A landscape with many valleys, sampled at points; each row gives a point and its height.
A ball rolls from a point to the lowest of its 2 nearest points, and stops where none of them is lower. Distance is the straight distance between rows; heights are no part of it.
k_648: [132 185 114 172 141 142 139  83 144 106 190 155 150  79 127 128 169 182
 103 185 159 120  56 150 151 149 180 184 166 135 100 102]  height 50.9
k_323: [139 132 105 139  97 160 195 144  97 172 137 116  78  83 115 153 129 178
 111 157 129 147 168 101 148 136 165 149 120 206 160 129]  height 26.0
k_372: [138 104 149  80 122  80 129 117 156  76 156 110 148 161 116 111 126 165
 141 165 141 122 109 131 153 145 149 128 124  93 127 164]  height 47.7
k_790: [102 117 123 151 147 178  82 125  50 171 100 147 125 147 132 116 105  90
 158 128  57 132 125 188  93 110  74  96 125 114 117  99]  height 7.5
k_108: [119 166 163  94 131 123 140 105 148  71 155 114 115 103 148 125 103 217
 116 157 174  96  89 115 139 169 186 162 146 123 107 172]  height 66.3
k_809: [111 137 158 173 140 132 112 144 175 132 159 110 157 137  91  71 150 113
 162 107 178 101  60 145 126 148 128 105 133  99 134 123]  height 58.7
k_872: [150 109 129 100  97 122 116 104 112 132 118 151 148 131 145 131  99 128
 109 136 110 125 147 138 124  86 104 136 132 138 110 119]  height 71.0
k_292: [ 96 126 131 126 172  95 118 143 165 117 131 125 121 103 104 131 166 187
 112 154 140 131  40 125 161 167 200 170 126 111 161 114]  height 55.5
k_692: [150 160 145 127  86 159 153  68 139  98 191 124  97 121 129 133 146 149
  68 139 185 121 146 113 178 146 149 122 134 188  84 147]  height 32.2
k_685: [165 121  98 129 126 106 117 101 171 107 146 184 181 168 105 134 182  83
 161  95  83 121 159 144 116 131 121 101 133  95  94 104]  height 54.1
k_256: [133 125 166 163 133 143 154 150 141 182  71 134  75 138 172 114 127  98
 173  79  80 134 147 106  99 150 120 114 119  77 172 163]  height 37.6
k_663: [150  79 137 140 148 102 123 150 146 162  90 106 133 141 137 169 148  84
 130  64  82 141 175 117 147 132 105  65  97 111 169 144]  height 47.5
k_495: [132 134 136 140 105 147  89  79 125 161  81 109 129 138 172 122 115  74
 117  74 130 130 142 122 134 107 106 107 134 137 133 130]  height 26.9
k_909: [147 128 111 110 139 119  92 146 131  64 189 145 159 152 106 107 128 100
 139 133 168 100 153 155 119 137  92  80 128 190  90 146]  height 36.7
k_770: [164 153 107 141 169 102  95 106 174 128 117 194 188 164 116 132 190  80
 164  88 126 127  78 128 113 157 140 136 136  56 106  69]  height 56.3
k_133: [118 145 152 164 148 162 121 134 136 162 111 151 124 114 151  98  74 124
 186 150 125 112  90 133  59 125 129 146 135  82 121  99]  height 28.2
k_412: [156 101 129 110 139 100 112  62 146 111 172 170 171 136 105 140 175 139
 130 174 105 141 110 149 160 100 149 164 140 116 104  89]  height 31.9
k_953: [131 163 107 140 133 137 108 104 142  99 161 153 145  91 142 127 125 121
 107 131 145 110  98 154 111  83 102 149 151 158  85  88]  height 45.4
k_529: [143 149 116 169 125 149 101 110 148 160 128 166 186 173 148  97 148  46
 174  77 137 121 132 155  80 128  73  80 153 133  98 135]  height 54.3
k_575: [133 142 115 154 141 154  80 156 113 124 123 138 118 108 128 125 134  74
  98  74  94 114 132 153 100  85  92 121 134 153 112  98]  height 40.9
k_245: [119 113 156 128 135 124 169 121 137 140 119  90  57 101 126 123  92 142
 145 172 119 153 180  71 117 149 139 107 124 123 201 163]  height 39.1
k_992: [145  78 149  95 119 135 113 161 100 113 143 143  99 135 111 105  74 100
 190 172  86 124 186 146  79 130 113 102 122 125 128 141]  height 41.2
k_788: [174 154 123 130 127 118 107  43 183  91 185 192 150 116 135 151 167 114
 114 184  92 130 109 138 144 107 122 154 157 110  87  99]  height 35.6
k_39: [144 136 117 141  98 186 160 118  83 167 138 109  50 112 119 129 119 140
 115 173 164 151 171  99 133 148 159 124 128 224 147 140]  height 30.5
k_397: [121 136  82 141  90 172  95 141  75 134 136 119 122 143 121 150 150 101
  44 103 160 150 143 139 156 101 100 122 134 209 109 111]  height 33.4
k_490: [ 81  91 109 103 146  90 130 134  91 151 129 100 193 138 102 132 173 123
 107 135 144 144 105 145 171  95 117 132 142 153 134 100]  height 34.1
k_587: [110 115 122 119 136 138  83 134  81  98 167  91 170 175 109 102 110  76
 147 129 190 120 144 147 100 133  78  61 143 190 102 150]  height 36.5
k_747: [117 202 173 189 144 162 138 100 163  89 200 126 102  81 103 112 111 134
 119 157 183  87 141 114 142 158 142 115 119 183 110 124]  height 45.9
k_885: [ 80 128 148 142 125 140 142 105 140 178 108  51  92 122 124 102 130 143
  99 105 176 136 103  76 166 132 120 121 140 160 164 118]  height 60.8
k_815: [117 143  92 134 171 114  79 119 129 130 140 170 183 134 121 122 152 117
 127 131 117 133  64 162  92  96 123 179 152  96  91  44]  height 15.8
k_731: [136  93 108  99 119 105 104 151  99  91 124 106 157 181 112 145 132  82
 136  84 146 136 190 119 148 132 104  49 130 168 131 187]  height 49.7
k_491: [130 171 122 134  83 161 169 117 120 126 166  95 101 104 120 130 162 169
  54 101 187 131 123 110 181 126 153 152 119 219  85 110]  height 26.8
k_593: [155 200  91 175  74 167 195 101 103 152 131 144 112  63 125 151 118 167
 103 154 130 133 160 112 158 126 175 172 128 190 138 117]  height 19.8
k_234: [172  83 135 133 146  93 108 101 167 133 125 141 161 155  98 179 169 103
 147 108  71 134 182 126 162 125 161  97  77  97 145 109]  height 44.2
k_431: [106 110 129 144 130 203 125  98  62 175 118 102  39 119 121 116  93 131
 127 182 144 158 165 120 121 144 128 102 143 179 177 140]  height 32.9
k_366: [133  72 148  88 147  83 138 124 176  98 185 136 123 140  69 122 144 161
 152 174 114 115 137 144 155 140 169 130 103 108 147 150]  height 49.2
k_216: [ 89  73 126 114 154 102 142 135  79 179  74 121  97 105 152 136 142 136
 127 108  75 171 122 120 103 142  52  90 102  75 185 159]  height 62.4
k_85: [195 109 149 140 105 103 111  67 161 147 111 157 152 163 137 151 141  83
 165 102  91 143 171 127 148 128 128  97 113  76 136 128]  height 45.3
k_237: [114 113 133 162 136 107 114 148 171 139 134 132 174 182  84  81 170 110
 189 112 144 131  85 143 110 162 129 120 128  71 119 109]  height 57.7
k_209: [127 132 146  69 141  68 163 111 158  84 136 112 112 128 147 152 122 213
 109 181 150 128 100  95 147 171 192 166 135 102 151 164]  height 65.1
k_260: [120 186 167 174 140 132 135  92 181  59 188 130  84  87 116 127 136 125
 115 100 156 103 148 108 183 157 154 132 109 144 104 155]  height 48.9
k_145: [131 110  93 124 147 105 106 108 101 143 104 155 177 122 134 141 164 124
  89 135 114 136  87 155 146  82 138 177 136 128  98  66]  height 20.2
k_729: [121  79 143 119 156  99 154 179 113 160  74 144  97 142 149 135 157 102
 152  93  67 161 148 126 107 141  67  92 113  52 188 181]  height 61.4
k_263: [109  88 126  87 125 142 100 152  46 125 117 134 104 141 132 116  80 104
 149 166  84 144 149 167  80 110  72 103 143 138 128 148]  height 39.3
k_707: [104  98 116  45 112 101 150 165 100 103 121  75 129 154 131 131 131 139
  73 122 150 145 157 107 145 117  83 107 125 161 125 173]  height 46.2
k_46: [176 163 130 151 106 138 104 137 165 110 133 151 159 154 156 104 151  67
 144  62 151  94 149 138 105 142 106  97 143 127  74 161]  height 52.9
k_996: [ 73  88 131 110 143 105 120 169  83 152 117 103 172 189  98 103 118 102
 190 132 120 164 129 137 107 129  56  64 148 105 136 169]  height 57.1
k_175: [130  96 160 125 126 111 127  89 160 165 127 123 151 179 106  94 109 109
 196 168 124 160 110 132 101 142 130 118 151  67 146 130]  height 26.1
k_691: [ 93 196 141 173 168 149 172 131 147 114 138 107 133  92 100 106 126 211
 122 196 162 118  96 116 139 152 197 187 159 131 160 124]  height 9.8
k_289: [138 174 131 155 135 139 111 163 157 103 124 125 125 104 166 111 120  99
 130  45 162  79  93 142 104 121 123 139 120 150  97 133]  height 21.9
k_684: [110  87 107  89 164  74 124 115 117 115 110 120 201 171  99 151 174 130
 123 142 126 141 100 134 166 109 146 129 123 110 141 105]  height 31.2
k_935: [174 186 150 132 141  99 116  85 191  74 127 171 103 136 155 152 126 141
 147 112 150 120 104  99 143 181 171 148 117  63  87 155]  height 68.2
k_597: [143 131 116 118 150  98  95 145 173 141  98 164 179 180 132 109 168 109
 172  97 157 134  60 121 116 180 157 153 141  57 103 105]  height 56.9
k_248: [154 167 112 133 114 155 155 139 117 112 168 181 102  54 134 149 109 168
 119 173 120  93 151 148 105 102 152 185 138 176 100 126]  height 21.2
k_784: [162 135 171 149 102 120 137 125 183 122 128 125 130 163 154  90 126 104
 188 116 162 113 140 104 127 162 137 102 131  96 125 189]  height 45.1
k_13: [161 152 114 149 141 119 101  97 192 107 139 161 143 134 127 127 160  95
 146  92 124 114 119 125 124 133 117 134 141  81  93 100]  height 55.3
k_901: [133 153 126 118 137 134 128 104 115 131 170 157 162  95 141 111 110 144
 142 191 148 113 101 162  87  96 114 149 148 156  98  91]  height 42.2
k_52: [162 163 131 170 134 144 127 100 169 119 144 180  90  82 121 129 107  94
 151 134  83 112 155 122  95 110 134 156 127  97 120  84]  height 23.8
k_279: [124 120 160 151 145 126 141  98 172 111 176 127 132 117  73 104 124 187
 151 217 135 125  90 134 139 151 197 158 131 109 152 120]  height 19.3
k_651: [108 128  91 142 142 161  77 173  79 118 126 120 128 135 118 138 140  83
  83  72 129 120 156 158 133  85  99 107 120 202 110  97]  height 37.5
k_278: [168  79 107  75  77 121 146 119 102 111 164 131 164 150 108 159 163 149
  69 153 148 161 172 128 199 120 134 119 106 190 108 150]  height 56.7
k_760: [159 135 121 115  98 124  97 152 119  80 128 140 162 158 151 116 131  66
 134  62 145 108 182 119 119 130 102  66 128 147 109 180]  height 51.3
k_582: [ 83 110 106  89 115 141 122  98  71 189  62  96 137 153 161 124 100 143
 108  95 133 179 116 124 140  99  83 114 144 123 137 123]  height 21.4
k_215: [141 127  90 128 113 122 142 136 138 114 182 160 144  85 100 140 179 160
  90 132 134 123 115 163 180 119 166 168 120 182 115 115]  height 48.7
k_965: [120 134 164 151 127 131 140 107 195 129 164 126 125 131  71  86 117 152
 173 175 147 116  88 117 116 157 176 132 129  55 160 123]  height 22.3
k_608: [160 116  96 140 118 140 117 167 122  93 168 157 141 103 104 154 165 115
  70 129 118 115 165 158 191  94 135 146 107 200 117 103]  height 52.0
k_856: [ 96  94 131 142 148 142 121 162  71 158 103 141 121 166 112 103 128  99
 174 121  51 137 124 168  89 141  85  93 131  77 130 117]  height 3.0
k_515: [155  87 112 118 140 112 109 142 146 107 129 145 141 136 100 169 152  95
 111  98  84 125 202 148 160  94 142  96  94 146 163 108]  height 42.8
k_521: [133 102 122  89 123 113 130 142  97 160  60 138 102 141 183 143  96 129
 151 124  60 164 131 115  84 129 101 124 121  59 144 169]  height 35.0
k_303: [155 102  94  95  64 144 171 130  90 132 156 117 122 145 103 138 145 148
  71 157 168 145 152 112 159 143 127 123 129 216 113 133]  height 58.3
k_596: [122 109 111  98  83 125 180 140  98 148 158 116 150 126 113 103 136 179
 101 180 177 139 108 120 165 139 150 148 135 200 127 138]  height 60.2
k_349: [143  92 136  85 136  80 116  73 133 109 140 161 212 175  97 144 148 130
 159 153 125 140 123 139 161 125 149 123 138  82 115 121]  height 28.9
k_208: [ 87 151  99 127 149 128 175 167 111 155 101  89 107  87 125 124 131 195
 112 152 151 125 101 111 138 135 176 181 139 151 165 121]  height 22.9
k_936: [ 88  99 127 153 164 104 136 218 153 141 130  90 128 156  93  90 149 113
 166 113 126 126  78 133 103 133 113 111 121  78 170 127]  height 61.3
k_405: [126 174 138 159 131 171 123 177 141 114 112 104  66 102 160 115  93  94
 135  76 159  77 147 125 114 125 105 111 108 165 121 134]  height 27.1
k_456: [113 149 111 101 128 119 105 173 143  89 106 101 155 141 159 130 126 105
  93  39 156  78 117 129 122 113 116 117 126 140 108 154]  height 16.7
k_313: [138 198 113 149 139 143 131  57 164  97 166 191 140  72 157 151 158 166
  90 168 140 123  78 111 143 118 150 192 160 136  88  90]  height 47.9
k_304: [143  64 136 107 143  97 138 139 103 164  92 159 128 165 117 161 131 112
 159 144  31 153 152 137 100 130 113 109 102  57 151 114]  height 32.3
k_458: [116  83 109 106 135 105 122 155 104 145  72 110 153 143 154 195 138 115
  90  70  89 163 182  97 132 122  70  52  92 110 180 156]  height 48.8
k_574: [123 230 153 211 173 162 139 127 188 109 159 140 130  89 131 107  84 129
 179 141 172  83  94 111  70 142 127 134 114  83 118 119]  height 56.4
k_807: [114 133 158 108 100 149 166 121 126 110 141  85  72 116 121 114  76 156
 140 167 152 113 160  88 115 159 138 119 143 151 155 158]  height 41.0
k_399: [112 125 108 164 142 162  84 107 100 161 140 143 173 168 104  84 142  54
 176 113 129 140 137 168  91 131  83  77 155 133 115 103]  height 55.2
k_77: [100 115 136 154 143 196 114 141  57 171 117 107  24  98 130 108 101 124
 122 164  89 135 144 145 114 146 118 113 127 151 161 119]  height 29.0
k_241: [120 102  89 125 124 113  98 110 104 159  81 125 187 139 132 179 155 119
  63 109 113 150 126 137 181  83 122 149 114 124 130  95]  height 24.0
k_302: [146 100 145 131 111 121 133 155 156 121 141 144 149 176 123  90 121  88
 201 125 135 114 155 148  97 156 102  92 126 114 117 166]  height 43.8
k_700: [159 130 137 128 108 119 139 121 128 145 102 135  68  96 144 183 105 142
 112 134  81 130 187  93 152  99 165 151  95 108 165 129]  height 39.2
k_979: [136  90 129 112 142  79 117  91 130 149 105 132 200 195 103 112 147 116
 187 156 132 157  99 137 117 123 122 112 141  70 124 121]  height 27.3
k_297: [ 95 156 142 116 134 133 150 101 139 150  80  64 104 117 168 127  91 161
 106 103 185 127  79  76 135 141 134 148 139 131 143 117]  height 62.3
k_617: [144 164 158 131 123 126 135  62 151 110 170 157 139 112 130 122 103 159
 131 182 152 118 110 138  97 121 147 153 153 126  89 126]  height 39.4
k_228: [100 105 152 121 127 101 138 125 162 148 138  60 122 138 123  85 132 137
 132 133 155 136 107  97 142 141 116 107 134 116 187 139]  height 59.2
k_704: [109 115 105 156 168 146  95 137 114 140 147 146 175 136  80  97 143  87
 160 125  92 130  97 173  81  95 101 137 146 103 102  53]  height 11.4
k_23: [103 117 117  78  85 157 169 143  73 172  90  95  81 151 142 140 104 174
  54 129 162 170 123  84 119 108  86 128 135 186 134 137]  height 13.1
k_835: [ 69  96 106 138 157 119 101 115  56 180 104 117 181 155 101 124 150 110
 127 129 101 159 108 159 144  77 104 141 150 133 125  87]  height 31.3
k_466: [115  87  95  67 108 124 117 167  68  96 122  95 124 170 125 141 127 112
  87 106 156 154 186  98 135 124  78  60 105 192 118 169]  height 48.0
k_854: [ 83  87 109  82 105 130 159 113  61 185  83  88 142 146 136 148 135 169
  70 122 157 195 115 100 149  96  72 134 137 143 138 131]  height 17.9
k_385: [126 186 161 181 144 140 126 139 179 127 105 128 152 136 153  98 124 134
 184 114 186 102  43 118 100 168 149 138 141  63 119 132]  height 58.8
k_42: [ 64  92 117  99 142 113 146 188  50 147 101  98 129 159 136 110 116 114
 149 125 109 169 122 134  99 132  36  88 146 107 142 176]  height 58.1
k_357: [116 126 131 119 108 139 115 107 110 185  51 113 142 163 182 131 108 108
 138  77 113 153 129 133 130 113  80 101 142  95 135 153]  height 24.2
k_627: [136 184 174 123 148 115 123 102 169  67 131 134 121 121 151 126  82 174
 153 139 161 114  73  99 127 196 186 157 135  77 106 173]  height 67.3
k_291: [172 143 142 158 118 149 122 110 160  88 171 170  72  80 115 154 115 101
 111 137  74 122 201 112 130 107 137 150 110 137 118 113]  height 27.9
k_69: [136  73 135 100 155  83 146 173 140 120 115 132 104 118 121 128 128 133
 135 112  97 111 147 116 127 126 138 143  93 108 155 139]  height 15.7
k_435: [157 128 129  88  89 101 105  69 138 125 100 131 174 153 163 147 119 117
 111 119 134 132 135 115 143 105 133 133 136 110  96 147]  height 70.1
k_186: [ 67 158 125 111 128 161 125 182  95 157  92  78  84 109 175 121  89 147
 117  91 151 101  90 122  82 118  94 136 132 143 137 135]  height 34.8
k_905: [135 116  96 141  80 144 133 125 109 149 125 112 139 137 111 178 166 120
  25  87 148 160 157 118 201 117 139 122 105 207 127  89]  height 29.2
k_776: [ 80 154 126 121 120 176 142 180 100 150 130  74  84 112 127 103 106 155
 108 131 181 114 115 121 114 130 129 132 136 193 140 120]  height 39.0
k_391: [140  75 142 107 116 114 150 111 117 184  90 144  80 131 167 136 100 122
 179 158  53 152 144 129  96 130 121 120 116  52 146 132]  height 33.5
k_19: [140 117 142 123 144 139 124 202 127 130 118 126  76 100 134 128 104 102
 128  93  79 101 143 136 108 120 137 135 103 125 149 127]  height 19.9
k_162: [124 148 149 138 116 149 125 173 139 133 117  90  96 134 158  83 102  92
 171  92 195  98 128 127  95 140  87  94 132 138 134 170]  height 30.9
k_606: [102 125 132 158 133 171 136 130  95 185 109 131  50  85 126 132 117 137
 123 126  75 140 152 114 152 117 144 144 125 143 186  96]  height 33.8
k_950: [ 98 114  98  95 144  87 122 136  86 129  57 118 205 173 155 185 124 128
  94  94 127 144 121 111 136 100  99 118 131  95 119 144]  height 24.3
k_143: [137 135 171 181 111 144 124  83 165 142 137 119 123 148 101  71 104 118
 197 180 152 133 109 106 115 146 154 106 153  80 149 130]  height 24.4
k_243: [131 114 153  71  82 119 143 113 133 106 151  88 113 134 143 101  80 154
 131 168 178 112 141  98  97 143 120 120 132 144 119 176]  height 42.5
k_501: [107 189 112 156 128 143 189 120 126 127 119 104 124  85 121 142 152 214
  92 144 163 126 104 101 177 173 188 185 141 155 150 124]  height 17.0
k_377: [175 120 110 137 126 133 117 129 129 111 165 192 129 109 101 144 118  97
 137 143  66 127 160 163  95  87 124 153 123 118  96  80]  height 19.4
k_218: [158 157 129 145 103 124 159  55 165 140 146 137 126  93 132 189 180 178
  67 130 143 145 130 122 221 133 184 158 104 154 122 110]  height 41.5
k_592: [167 142 107 144  90 121 176  82 126 147 184 152 141  89 122 142 189 165
  87 139 138 155  98 142 198 134 187 160 130 188 115 105]  height 45.0
k_273: [108 166 146  94 123 115 141 117 143 105  97  91 128 126 181 132 113 158
 106 104 189  93  63  92 110 142 146 163 149 127  98 147]  height 63.6
k_381: [114 133 145 142 141 169 122 191  86 144 110 118  51 100 142  98  81 117
 151 127  77  98 118 158  83 147 106 114 117 130 149 122]  height 24.1
k_563: [169 152 134 154 135 138 123 173 190 106 113 148  81 123 139 143 123 108
 168  75 110  92 150 124  94 160 143 136 113  86 100 140]  height 34.3
k_312: [146 218 138 166 165 144 111 139 180 121 121 167 131 109 159 119 104 129
 159 126 167  94  62 118  72 146 141 148 127  76  83 107]  height 57.6
k_918: [132 102 144 132 135 134 157 105 113 181  95 117  72  85 140 147 100 155
 132 163  67 150 172  87 130 112 153 125 116 113 188 133]  height 37.1
k_230: [128 151 122 106  89 147 174 122 113 147 118 101 100 116 141 135 123 179
  63 109 178 129 126  95 163 129 142 166 124 179 117 127]  height 22.0
k_331: [170 135 121 126 124 139  98 115 132 112 146 175 140 121 127 116  98  68
 169 152  87 127 157 160  70 103  90 119 137 115  89 109]  height 15.4
k_265: [150 121 114 114 126 126 127 162 103 142  54 153 127 142 172 136 111 105
 155  82  70 117 126 144  90 114 118 127 123  70 123 142]  height 36.6
k_512: [125  93 135  90 120 125 127 175 115  99 144 122 129 155 132  97  75 119
 183 162 131 115 156 138  83 137 103  89 133 152 111 177]  height 42.4
k_95: [145 119 100 119 129 163  89 150 115  82 185 145 107 104 110 138 126  97
 113 147 161 109 157 170 103 108  99 110 114 202  95 131]  height 33.1
k_823: [129  80 120 121 151 107 125 129  71 159  72 151 142 139 143 174 124 124
 114 130  30 159 168 161 148 101  89  88 109  76 149 124]  height 30.6
k_954: [160 118 169 102 107  97 130  77 174  95 147 113 165 177 136 104 125 120
 165 148 157 118 120 137 139 149 137  98 137  94 121 169]  height 46.5
k_736: [157 150 154 103  90 126 152  73 145  93 190 125 135 108 127 132 131 173
 106 160 163 115 133 143 164 141 149 153 131 154  94 149]  height 35.8
k_410: [ 99 144 145 177 146 125 118 198 172 112 125  75 112 120 112  84 133 128
 159  89 150  96  75 133 118 143 124 130 121 104 152 124]  height 60.0
k_796: [133 157 159 183 109 146 121 117 161 149 135 152 130 135 116  83  79 120
 194 170 144 118 114 141  58 145 128 105 136  83 119 120]  height 26.2
k_194: [134 150  88 128 152 135  78 139 136 101 159 166 174 116 124 142 141  86
  99  93 110 109 127 178 106  76  91 135 145 148  97  85]  height 43.9
k_159: [104 175 150 173 163 124 132  94 181  90 177 144  83  89 102 144 132 173
 120 141 132  89 121 120 171 157 185 166 114 126 119 139]  height 51.1
k_725: [136 136 150 164 150 123 140 169 173 137  91 137  71 127 135 112  90 107
 186 113 104 104 138 103  92 164 151 130 116  71 154 132]  height 36.0
k_605: [131 112 141 127 122 133  91 100 126 140 120 104 125 149 118  97 125  86
 146 106 143 134 167 140 130 134 106  89 127 155 141 125]  height 29.9
k_240: [133 128 100 140 124 166  71 138  48 142 109 168 135 161 142 124 126  80
 138 103  63 135 170 176  97 111  66  72 139 113  93 130]  height 12.3
k_657: [171 127 133 129 108 163  96 129 103 133 117 179 134 158 163 103 101  72
 175 125  93 134 176 158  65 127  81  88 143 121  87 147]  height 12.1
k_676: [140 107 113  90 104 114 122 153 107  66 175 123 161 138  98 157 166 141
  58 119 141 120 172 146 189 117 118 118 112 199  97 145]  height 54.8
k_688: [109 188 156 212 182 133 144 115 186  90 155 113  91  81  79 115 130 130
 139 123 142  81 108 111 141 162 169 159 109 109 134 110]  height 53.1
k_857: [123 123 119  80  75 139 160 107 105 153 101 113 102 124 169 158 109 157
  67 126 141 157 151 100 133  92 137 158 132 170 128 133]  height 18.0
k_896: [138 108  99 128 164 111 105 169 123 122 111 183 129  98 121 184 152 128
  94 118  78 121 126 156 137  95 176 196 106  95 128  75]  height 40.2
k_308: [ 77  96 128  67 129 117 170 149  71 165  97 102 107 113 156 137 105 177
 120 149 113 158 106  99  96 106  96 157 151 129 161 157]  height 33.2
k_107: [104  93 136  52  89 114 177 137 100 124 136  87  96 134 121 112 104 162
 101 154 167 160 156  78 104 135  85 114 122 164 152 173]  height 44.4
k_496: [120 118 133 134 177  80 116 159 166 113 117 119 110 137 109 127 147 177
 163 135 128 142  49 100 136 182 184 157 130  70 171 110]  height 56.8
k_799: [101 109 142 140 149  99 134 136 164 146 106  77 138 144  99 107 150 140
 159 148 155 142  49  84 141 157 152 131 133  63 192 138]  height 57.9
k_503: [168 155 116 139 117 118 117  47 179  78 189 169 141  96 152 161 176 130
  65 134 116 128 122 136 188 111 124 145 158 126  93 113]  height 39.7
k_609: [ 97 178 149 140 113 169 141 144 132 108 178  91  94  97 112 102 117 154
 110 149 207  89 118 116 125 156 138 125 129 196 116 120]  height 42.7
k_153: [ 93 100 133 151 140 132  99 126 101 155 133 104 186 201 100  72 131  96
 199 127 143 140 120 168 105 144  92  73 149 127 128 146]  height 56.2
k_239: [169 189 123 148 102 139 150  53 152  72 177 166 119  81 161 166 162 166
  64 145 135 136 112 114 172 126 154 178 157 145  81 142]  height 44.1
k_24: [ 82 109 137  78 119 140 133 154  91 145 105  97  99 122 144 105  74 144
 144 171 109 139 130 130  86 103 104 137 146 150 135 137]  height 36.4
k_703: [118 151 116 163 168 113 118  98 149 122 142 157 144 104 118 129 176 161
 117 161 143 128  58 138 170 130 193 195 139 124 131  70]  height 53.4
k_554: [105 144 149 139 107 154  99 146 118 123 159  89 132 147 142  87  82  96
 150 121 202  94 115 141  94 140  70  84 130 164 119 140]  height 33.6
k_621: [121  99 134  77 124  90 169 130 130 109 154 123 148 129 130 148 162 202
  96 170 147 144  92 114 181 152 184 174 128 136 118 156]  height 63.9
k_71: [101  77 133 102 157  92 147 165 112 144 100 115 126 131 120 131 125 131
 155 152  90 150 101 124 120 110 134 135 124  85 168 123]  height 11.5
k_615: [115 101 100 101 125 122 132 165 107 147  76  78 108 129 167 155 125 118
  78  77 118 148 153 102 132 109  91 111 109 121 158 138]  height 50.1
k_910: [183  94 112 114 106 124 125 142 141 135 114 137 118 113 141 192 124 113
  77 122  66 141 197 136 169  99 146 131  71 131 158 125]  height 41.1
k_266: [ 87 175 135 134 146 149 121 143 126 158  74  98 105  96 161 118  74 152
 154 131 135 105  89 121  70 134 132 148 141 107 144 127]  height 31.4
k_91: [174 155 145 135 110 132 111 140 163  88 146 153  78 110 150 140  86  97
 132  93 105  89 182 121 114 124 138 116 115 137 110 143]  height 31.8
k_795: [140 135 112 126  74 155  87 102  85 138 103 143 110 116 165 158  86  99
  68 109  91 153 175 141 124  84 105 122 121 131 118 112]  height 72.1
k_254: [144 113  93 110 156 113 111 185 113 113  79 158 141 139 137 160 127 112
 132  87  68 120 135 145 103 110 143 161 109  82 114 102]  height 38.1
k_390: [141 106 149 140 133 100 122  65 155 163 122 105 147 126 117 160 172 118
 103 112 144 138 144 124 197 115 143 109 124 147 157  90]  height 35.9
k_588: [101 134  98 107 118 118 117 142 106 109  91 100 189 157 137 139 132 125
  78  61 145 119 122 123 139  94 112 127 135 148  94 135]  height 20.7
k_84: [ 94  88 123 116 143 102 145 212 103 126  95 101 101 137 132 101 123 118
 164  97 119 131 126 123  84 142  68  81 125 118 159 170]  height 59.4
k_677: [151 199 107 162 125 156 193 104 103 118 149 140 123  63 124 140  97 191
 114 195 142 117 150 123 122 136 177 186 148 172 125 130]  height 13.2
k_251: [122  99 122 133 157 131 117 139 118 156 129 136 134 139 100 111 118 108
 160 134  82 138 128 154 102 117 138 131 120  94 130  88]  height 7.1
k_99: [151 114 117 124 143  97 117 151 173  78 179 165 158 144  62 102 167 101
 162 108 104 102 156 159 124 154 135 113 124 113  98 108]  height 52.7
k_633: [120  90 130 106 149  87 120 180 161  66 167 138 142 149  63 109 153 144
 159 127 125  84 140 157 145 143 140 112 109 135 122 151]  height 51.0
k_802: [ 77  96 101  88 128 132 183 186  81 148 112 105 117  87 141 131 146 191
 105 146 119 163 101 108 125 111 137 176 117 170 176 131]  height 28.6
k_695: [125  78 126 116 150 111 153 219 137 126  92 132 119 144 147 107 148 102
 175  97  79 143 125 122  85 157 113 117 116  67 159 159]  height 60.5
k_842: [107 134 118 102  94 120 162 121 105 119 129 108 163 112 137 123 141 206
 108 159 164 120  70 127 160 127 174 185 137 157 112 132]  height 62.2
k_146: [104 205 158 210 161 155 125 123 162 110 129 120  86  90 105 103  86 104
 151 121 151  87 132 111  96 153 147 132 110 132 125 121]  height 54.9
k_81: [101 182 145 174 153 164 135 130 163 112 179 141 147  87  66 112 112 190
 156 210 153 104  89 132 105 158 181 173 130 109 144 109]  height 14.9
k_238: [127 101 139 146 143 111 104 112 135 123 145 100 149 145  93 123 157  86
 128 113 144 128 141 138 176 124 139 106 120 157 160  94]  height 33.0
k_386: [135 113  94 110  92 126 146 138 117 155  97 105 178 141 133 193 167 147
  29  95 136 167 147 128 178 106 132 140  98 156 132 112]  height 26.5
k_827: [163 107 140 146 107 116 111 120 159 156  90 135 144 173 150 136 154  65
 156  66 109 132 183 114 149 131 122  67 114 114 139 153]  height 46.4
k_902: [ 78  85 103 125 147 113 116 122  45 171  73 116 187 145 129 165 133 139
  95 122  61 170 143 148 161  71  87 111 142 108 135 119]  height 27.7
k_192: [185 159 145 122 106 100 100  44 161  83 128 159 143 134 178 157 123 121
 125 118 138 125 105 112 136 134 151 155 146  84  87 141]  height 69.2
k_93: [152 128 115 134 107 157 127 143 101 126 161 165  94  79 129 130 112 116
 100 158 123 130 155 149 115 105 137 151 117 195 114 117]  height 27.8
k_826: [153 132 155 145 116 122 149  62 153 135 138 128 115 105 128 151 153 126
 104 148 120 135 164 111 197 130 175 147 110 151 151 112]  height 38.7

For each start below, name the point where the ball stops.
k_935 | k_23
k_936 | k_691
k_292 | k_691
k_256 | k_657
k_688 | k_691
k_676 | k_23
k_410 | k_691

Call two points neighbours if one is among the 2 nearest of the other. Go from one point of each pair to the other, from neighbour to neighbour, staying as low as possible. Name the highest point that can't be avoided.
k_902 and k_657 | k_896
k_657 and k_251 | k_240
k_677 and k_77 | k_431
k_23 and k_456 | k_953
k_691 and k_902 | k_490
